Points on a hilly landscape, in no order, each with its height.
From any point a ball takes the steepest step (drop divided by distance) to one of its 2 nearest points. It stops when none of these is lower. Distance is the straight distance between rows; heights are no part of it.
Fub h=236: [114  97 159  84 126 112  84 157 106 165 113 153 146 111 147 203  56 168
 121 139 143  95]
gepe h=64: [152 121 111 152 159 136 123 124 165 167 140 148 170 177 137 139 114 113
 145 142 143 125]
Tafel h=322: [133 121  95 120  76 110  81 109 100 136 140  99  76  83 137 144 167 145
 141 116 134 115]
bam h=262: [118 147 115  99 122 172 141 128  80  94 163  83  88 137  77 102 141 169
 111 100 108 137]
todu h=370: [190 132 108 136 171 152 125  98 140 107 102 115 112 106  90 170 150 158
  78 124 126 104]
Doki h=408: [139 144 109 183 164  97 142 102 147 133 110  97 146 100 121 109 118 109
  69 106 181 117]
Nulod h=486: [105 110 127 109 118 152  78 164 129  98 195 151 179 148 120 114 185 100
 165 155 107 211]
Lunag h=552: [ 96  93 123  90  98 163  68 166 111  50 173 131 139 127 101 121 160 125
 144 150 106 171]
mir h=76: [123 128 115 104 103 142 107 154 127 137 143 143 152 100 110 133 121 151
 139 110 145 139]
bugub h=248: [137 165 122 157 103 141 113 109 147 210 144 136 114  48 118 128 140 140
 127  72 127 104]
disi h=523: [140 102 174 125 121 100 142 118 170 126 100 182 159 141 160 150  50 127
 161 145 147  98]
Zozot h=480: [111 156 133 149 162 110 154 171 100 149  98 113 141 184 150  80 145 122
  95 127 120 160]
gitek h=537: [ 59 134 184 108  88 120 124 165 133 149 133 168 135 123 200 119 138 129
 170  97 108 178]
reviz h=111: [146 107 124  90 104 128  92  99  97  92 116 163 111  85  83 188 150 111
 102 152 110 107]
Naz h=420: [114 131 108 115 127 173 128 133 153  94 179 140 149 162 107 110 224  95
 144 146  84 185]
zon h=255: [125 134 120 132 142 104 134 136 148 198 129 127 155  74 135 124 125 107
 112 114 165 105]
Zul h=280: [161  97 105  82 128 167 141 154 128  90 130 124 144 119  73  97 147 108
 114 155  84 158]
sigad h=345: [102 105 152  88 138  89 102 162 135 203 117 121 143  57 200 159 127 133
 110 109 144 106]
fef h=379: [112 172 128 180 142 121 157  92 147 129 151 123 148  73  99  88 143 109
  91  85 173 138]
sidi h=519: [111 157 106 163 145  93 137 140  91 194 105 104  96 153 148  87 151 133
 104 125 138 127]
pugo h=373: [138 153 104 159  95 119 122  71 155 155 149 149 106  83 107 102 168  88
 152 101 135 127]
mekig h=468: [181 128 112 182 176 167 137 124 135 126 114 103 145 156 105 128  96 163
 103 124 149 102]
Godat h=168: [146  70 114  89  83 100 103 141 135  94 122 136 150 136 109 112 101  94
 143 194 139 121]
Luv h=37: [112 153 151 141 143 122 186 102 162 240 128 174  93 136 109  92  92  96
 114  91 121 130]
Rof h=272: [140 100  90 108 168 147 122 141  85 100 112  39 103 155 130 142 146 144
  96 155 121 142]
bobu h=400: [ 60 153 146 114 134 176 130 132 118  52 203  72  82 114 124 167 182  95
 136  94 111 144]
lubil h=439: [ 94 123 107 140  78  93  75 146 119 201 146 119 114  95 170 110 138 119
 156 121 144 119]
batat h=512: [155 116  98 204 140 132 131 104 144 166 127 146 109 195 129 115  83 142
 128 142 163  79]
zak h=488: [162 109 106 189 129 133 131  96 145  90 121 133 102 170 143 126  85 158
 163 153 148  69]
nupem h=558: [160 120 158 169 109 126 126  94 189 136 130 184 141 161 133 145  65 130
 161 127 171  94]
Keza h=533: [161 140 156 201 156 142 136 113 132 164 101 162  98 200 118 121  83 167
 117 114 146 118]
Nores h=346: [126 108 103 109 156 132  99 167  87  96 109  83 156 135 157 145 172 117
 106 159 103 172]
fufa h=206: [111 163 129 117 120 127 147 144 145 201 158 173 156 143  94  83 134  79
 153 116 110 178]
mife h=514: [173 110 137 162 141 130 151 128 132  70  96 134 140 146 117 119  66 177
 160 154 130  75]
Lutif h=306: [125 148 144 115 101 117 151 131 128 135 125 146 129 155 140  62 171  85
 151 140 113 161]
Takef h=187: [108 142 118 144 116 111 124 149 140 245 166 108 129  53 123 114 109 137
 118  97 146  80]
tepaz h=431: [132 134 140 126 168 132 171 163 137 145  98 133 180 194 135  85 101 108
 121 147 117 156]
rop h=228: [126 122 144 117 104 115  99  80 140  63 141 195 136  99  76 168 128  92
 115 157 120 102]
Vadu h=413: [112 143 109 151  75 112 127 110 116 152 124 151  87 159 151  86 137 125
 134 134 165 115]
lebin h=669: [111  89 113 107 139 158 127 155 109  24 165  84  92 160 138 183 135  78
 147 163  95 139]
fato h=544: [185 107 133 155 184 119 153 128 123  75 103 159 170 133 137 130 103 146
 181 151  99  84]
difu h=271: [128 105 102 129 149 114 136 130 143  72 144 123 194 143 124 122 124  90
 148 156 119 138]
nop h=574: [157 109 138 109 163 133 127 163  75  58  91  97 167 122 120 141  91 153
 136 177  89 110]
Kifu h=363: [112 136 142 145 155  91 127 148 120  81  94 120 190 151 181 130 132 133
 135 154 134 145]
tez h=454: [141 128 104 154  85 121 121 101 132  85 111 145 109 177 144 109 129 148
 131 142 145 109]
kinu h=119: [107 151 159 133 152 142 180 130 159 193 112 184 126 148 130 120  81 129
  99  76 136 146]
kelor h=503: [145 137 140 149 160 133 124 136 112 126 108  99 139 113 110 148  87 190
  86 109 161 109]
Pogi h=308: [117 164 111 192 113 116 137  92 143 174 150 131 116  39 112 112 139 101
 122  81 157 116]
sena h=169: [140 104 137  84 104 146  74 178 134 134 134 175 155 109 117 183  84 152
 136 148 134 132]
nosor h=353: [160 130 139  96 121 161 135 159 146 105 133 142 155 144 104 110 193 114
 121 156  81 165]
zikas h=555: [ 94 140 175 193 125 113 159 125 126 161 119 175  98 194 120 110  66 160
 127  91 170 128]
sez h=339: [145 139 142 148 158  94 133 109 173 135 105 129 181  98 129 147 104 114
  94 124 180 111]
pabad h=540: [152 106 123 115 178 124 118 130  83  97  93  81 163 124 107 169  88 177
 106 155 131 104]
sedoz h=442: [148 144 100 108  90 109 116 102 161 145 144 172 134 102 127 126 177  74
 153 125 119 150]
Tibok h=290: [105  90 163  77 158  92 104 175 115 171 107 100 151  89 167 163  87 152
  95 137 154  92]
vidib h=606: [115 144 176 172 159 125 122 147 119  83 127 133 173 146 164 151  59 183
 151 116 145 113]
nopob h=583: [112 145 146 116 111 126 155  57  71  77 122  62  47  59 104 153 153 158
 146  80 106 131]
sepe h=267: [147 109 124 124  99 110 116 108 162  76 134 176 159 129  98 143  93 110
 136 155 141 105]
kap h=580: [ 98 149 180 182 142 112 159 137 130 115 114 156 155 175 161 109  76 165
 139 103 157 126]
nid h=208: [123 160 110 143 140 130 138  93  88 149 116  48  77  89 145 110 184 140
 118 102  92 130]
tafis h=184: [151 141 150 142 169 163 166 135 162 207 113 157 128 147 114 157  76 174
  98  87 153 124]
bogo h=141: [158 119 127 129 156 156 123 134 176 196 128 161 149 137 138 180  95 143
 107 113 138 115]
fave h=532: [ 93 153 169 109 125 120 126  81  85  40 133 108  73  76 107 168 170 145
 125 107 104 122]
muriv h=158: [134 144 115  99 125 121 139  82  67 137 103  51  64 120 127 112 171 188
 134 125 108 137]
dife h=592: [ 66 140 201  93 113 117 146 134 170 133 147 191 165 118 157 135 135 113
 152  87 111 176]
roko h=426: [107 110 156 115 128 102 122 178 129 132 104 135 164 152 198 121  98 119
 136 142 153 164]
relu h=615: [107  80  98 105 108 145 113 140 110  43 154 102 119 147 125 133 133 101
 141 162 121 138]
rede h=467: [ 82 146 159  99 113 152 125 108 109  43 192  83  55  66 109 161 181 117
 139  98  86 133]
vifi h=478: [113  94 150 109 136 126 140 150 165 166  99 148 153 162 184 146  70 135
 137 135 139 132]
Pom h=718: [104 107 138 129 152 153 126 104 104   6 146  78  94 169 133 185 136 129
 144 133 114 109]
napo h=483: [ 80 136 140 132  68 104 100 155 122 189 121 149 108 114 193 103 140  99
 183  99 141 150]
Badek h=432: [133 137  86 170 153 156 152 110 135 122 142 115 122 163  83 109 114 131
  95 119 148 119]
kufi h=367: [107 137 167  85 158 139 179 166 149 162 137 166 178 181 135  94 112  87
 133 132  95 193]
tob h=389: [121 132  97 158 118 175 151 106 128 117 171 135  76 147  67 103 131 125
 113  94 130 133]
Vivem h=161: [154 134  70 132 162 141 142 118 171 134 146 125 189 142  97 126 115  84
 119 147 137 136]
gugu h=396: [104 124 140 135 106  80  89 160 120 236 134  89 124  62 196 129 149 134
 133 123 113  99]
goge h=254: [160  82  89  93  98 113  99 135 127 132 114 106 114 122 118 117 123 138
 102 182 147  97]
Fazum h=313: [172 117  89 111 142 134 100 131 125 134 112 118 128 140 125 160 146 155
 109 157 120 117]
Regir h=407: [142 120 116 135 145 108 102 136 101  69  72 107 150 160 175 153 165 143
 125 164 114 141]
dugiz h=197: [139 100  81  82 132 148 149 132 105 101 114  57  61 151 128 136 145 113
 102 136 131 114]
zof h=118: [121 179 148 160 125 129 177 117 156 187 150 172 120 128  72  81 126 110
 126  94 122 145]
pafub h=378: [120 153 164  96  85 103 141 141 114 102 105 129 131  97 140  82 184 114
 134 136  99 140]
Daz h=191: [141 124  95  75 104 164 131 146  98 124 143 105 106  99  76 105 145 134
 111 127 100 134]
sil h=101: [142 110 111  81 121 117 140  82  97 108 109  57  32 127 133 146 152 169
 129 138 134 107]
gafar h=323: [100 128 112 118 124 175 134 121 116  65 185  97  87 136 100 131 154 123
 118 100 113 141]
zev h=372: [105 130  85 156  62 114 105 104 103 142 138 114  69 111 133  77 155 129
 146 112 143 102]
zupep h=289: [119 155 154  92 122 142 175 125 167 190 140 190 125 185 136  88 116  80
 156 115 102 183]
gez h=578: [175 115 140 134 164 124 137 160 128 106  83 138 195 123 129 148  81 128
 137 168 112  99]
Sor h=375: [141 140 112 111  95 117 121 113 154 139 144 170 150 183 139 105 168  87
 167 166 123 175]
binav h=264: [150 159 119 131 109 123 100 123 112 165 104  97 103  70 136 130 189 145
 123 114  99 120]
nuda h=207: [151 133 127 104 116 104  98 106 118 130  87 146 109  76 121 169 181 124
  94 145 115 105]

Where does a ball stop that starts at each point below?
nop: Daz
lebin: Daz
sidi: sil
napo: mir
tez: sil
Zozot: Luv
dife: Luv
Pom: Daz
fave: Daz
